Each row is a point on a tangle of strands that fork, close into loops and nearly touch. The rows are in no order.
Two points are linked if the straight distance between their rows is under 29.3. Some points are linked to none.
j_261: [  0   1   2  15   6 -27  -9  17  -5]
j_606: [-14  10   1  32  -5 -43  -5  23   7]
j_747: [  8  -4  12   5   4  13  22 -27 -38]
j_416: [ -9  -3   6  20 -27  12  20 -41 -14]
j_355: [ 35  -8   4  -2  24   1 -11  16   9]
j_924: [-22  -4   0 -28  15 -23 -24 -13 -20]
j_329: [-22   5   3  13   4 -46  -8  10  26]
j_313: [-40  -3  -5 -12  -2 -13 -10 -20 -32]
j_158: [-18  -3  -2 -39  13 -10 -26 -17 -19]
j_532: [ -7  -5  -1 -27   8  19  -5 -19 -23]
j_767: [ 17   3  -6 -45  10   3 -18   2  31]
j_46: [  4   9  -5 -46  11  -9 -16  -1  38]
j_935: [  5   9  11  43 -19   4  31   0 -28]
j_628: [-16  -6   0 -33  12   6 -13 -19 -29]
j_463: [ 17  -2 -12 -24 -20  51  14 -14   7]
j_963: [ 35 -16   2  -4  20  32   0  11 -12]
j_755: [-15   9   8   7  15 -39  -1  13  36]
j_558: [-53   3 -11  -6 -24  -4  -5 -21 -13]
j_260: [-49   0 -11 -14 -14 -14 -16 -15 -13]
j_798: [-14  10  -7 -23  -4 -18 -13   5  52]
j_73: [-4 -5 -9 33 -7 -8 -4 25 14]
j_881: [ -8   1   3 -13  17 -28 -19   0  12]
j_719: [ 30  -3   3  34   0  23  19  24 -16]
j_18: [ 26  -4  12  23  -2  23  29 -14 -28]
j_76: [ 29  -7 -10 -40   7  33 -18   5  11]
j_77: [ 20   7  15   3  32 -26   8  23  31]
j_107: [ 18  -2 -18 -41 -16  47   4  -2   5]
j_525: [-12  -4 -15  29 -20  -1 -12  25  41]
j_384: [ 28  -2  -8 -36  12  16 -19   7  27]
j_792: [ 29 -13   5  -9  17  39   9  -7 -21]
j_2: [ 12   2  11   3  11   1  11   3 -44]
j_376: [-20   7   2  21  -1 -48  -9  15   9]
j_443: [ 34   4  17  -5  38 -18   1  17  19]
j_173: [38 -3 12 -9 33 -6 -6 15 17]
j_841: [  6  -8   3 -24  11  30   4 -23 -25]
j_503: [  1  -7  -3  19   1   5   2  12 -10]
j_588: [ 22 -10   5 -21  10  44  10 -21 -17]
j_415: [  6  -5  11  28 -22  11  26 -35 -21]
j_62: [-41   4 -15 -18 -31   8   2 -26  -7]
j_580: [-22   3  -7 -12  -4 -23 -20   2  34]
j_832: [ 10  -1   9  -5  18  -8  -2   6 -38]
j_971: [-25   3  -6  -1 -40  14  13 -44  -4]
j_546: [-30   4 -12 -10 -37  17  13 -32  -2]
j_666: [ 16  -7   4   4  -5  38  19 -21  -9]
j_911: [  8   9   8  39 -12   6  24  13 -28]
j_549: [ 23  -4 -13 -42  -1  39  -8   4   8]
j_17: [ 13  -5  -6 -11 -12  47  15 -16   2]
j_689: [ -1  -5  -2   7   7 -10 -12  10  -3]
j_559: [ 43 -13   3  -5  27  19  -5  18  -4]
j_136: [-14  -2   3 -16  15 -33 -20  -4  -3]
j_365: [-19  -4 -19  31 -29   9  -6  22  32]
j_840: [  8   8  13   7  29 -27   9  24  42]
j_988: [ -3   2   2 -31  16 -19 -19  -3  27]
j_847: [  2   2  11  41 -22   4  32 -24 -27]
j_71: [-27  -3   1 -16  12 -25 -14 -13 -38]
j_734: [ 17  -8   7  17  -2  27  25 -15 -19]
j_204: [ 11  14  12  20   7 -38  -2  26  -2]
j_431: [-27  -1 -12  -7 -10 -16 -22   1  16]
j_178: [ -3  -4  -9  22  -5 -10 -11  21  34]
j_449: [ -7  10  -6 -36  -2 -15 -13   5  51]
j_163: [ 24  13  15  31  -6  10  23  16 -36]
j_982: [ 16  -4   0  24   2  12   9  18 -15]
j_960: [ -9   8   9   2  22 -30   4  17  44]
j_593: [-20  -5 -16  43 -28  14   6  19  18]
j_828: [-44   2 -16 -10 -19 -19 -23  -6   8]
j_323: [ -9  -5 -11  43 -17   3   5  25   9]
j_436: [ 18  25  19  25   5 -37  -1  33  -4]
j_242: [-22  -2   1  19 -34   8  17 -45  -8]
j_727: [ 21  10  14  17   5   4  18  11 -43]

A piece is two or more points that can be reached from each other along the links. Count, over all rows, the pieces, the separate loops (a circle has one, a figure eight two, a Y none), the forks (points with three links) and the tips (points with one).
pieces -> 3
loops -> 2
forks -> 3
tips -> 5

A fork is a point with three links, a tip a point with one. Leave the first point through the second and follow the links. Name the first fork or tip that comes.
j_935; j_911 -> j_832
j_580; j_798 -> j_46
j_755; j_329 -> j_606
j_982; j_503 -> j_436

Name the points in between on the shortest way along the links from the first point to the second, in order.
j_431; j_71 -> j_828 j_260 j_313
j_416; j_558 -> j_242 j_971 j_546 j_62
j_847; j_163 -> j_935 j_911
j_384; j_881 -> j_767 j_46 j_988
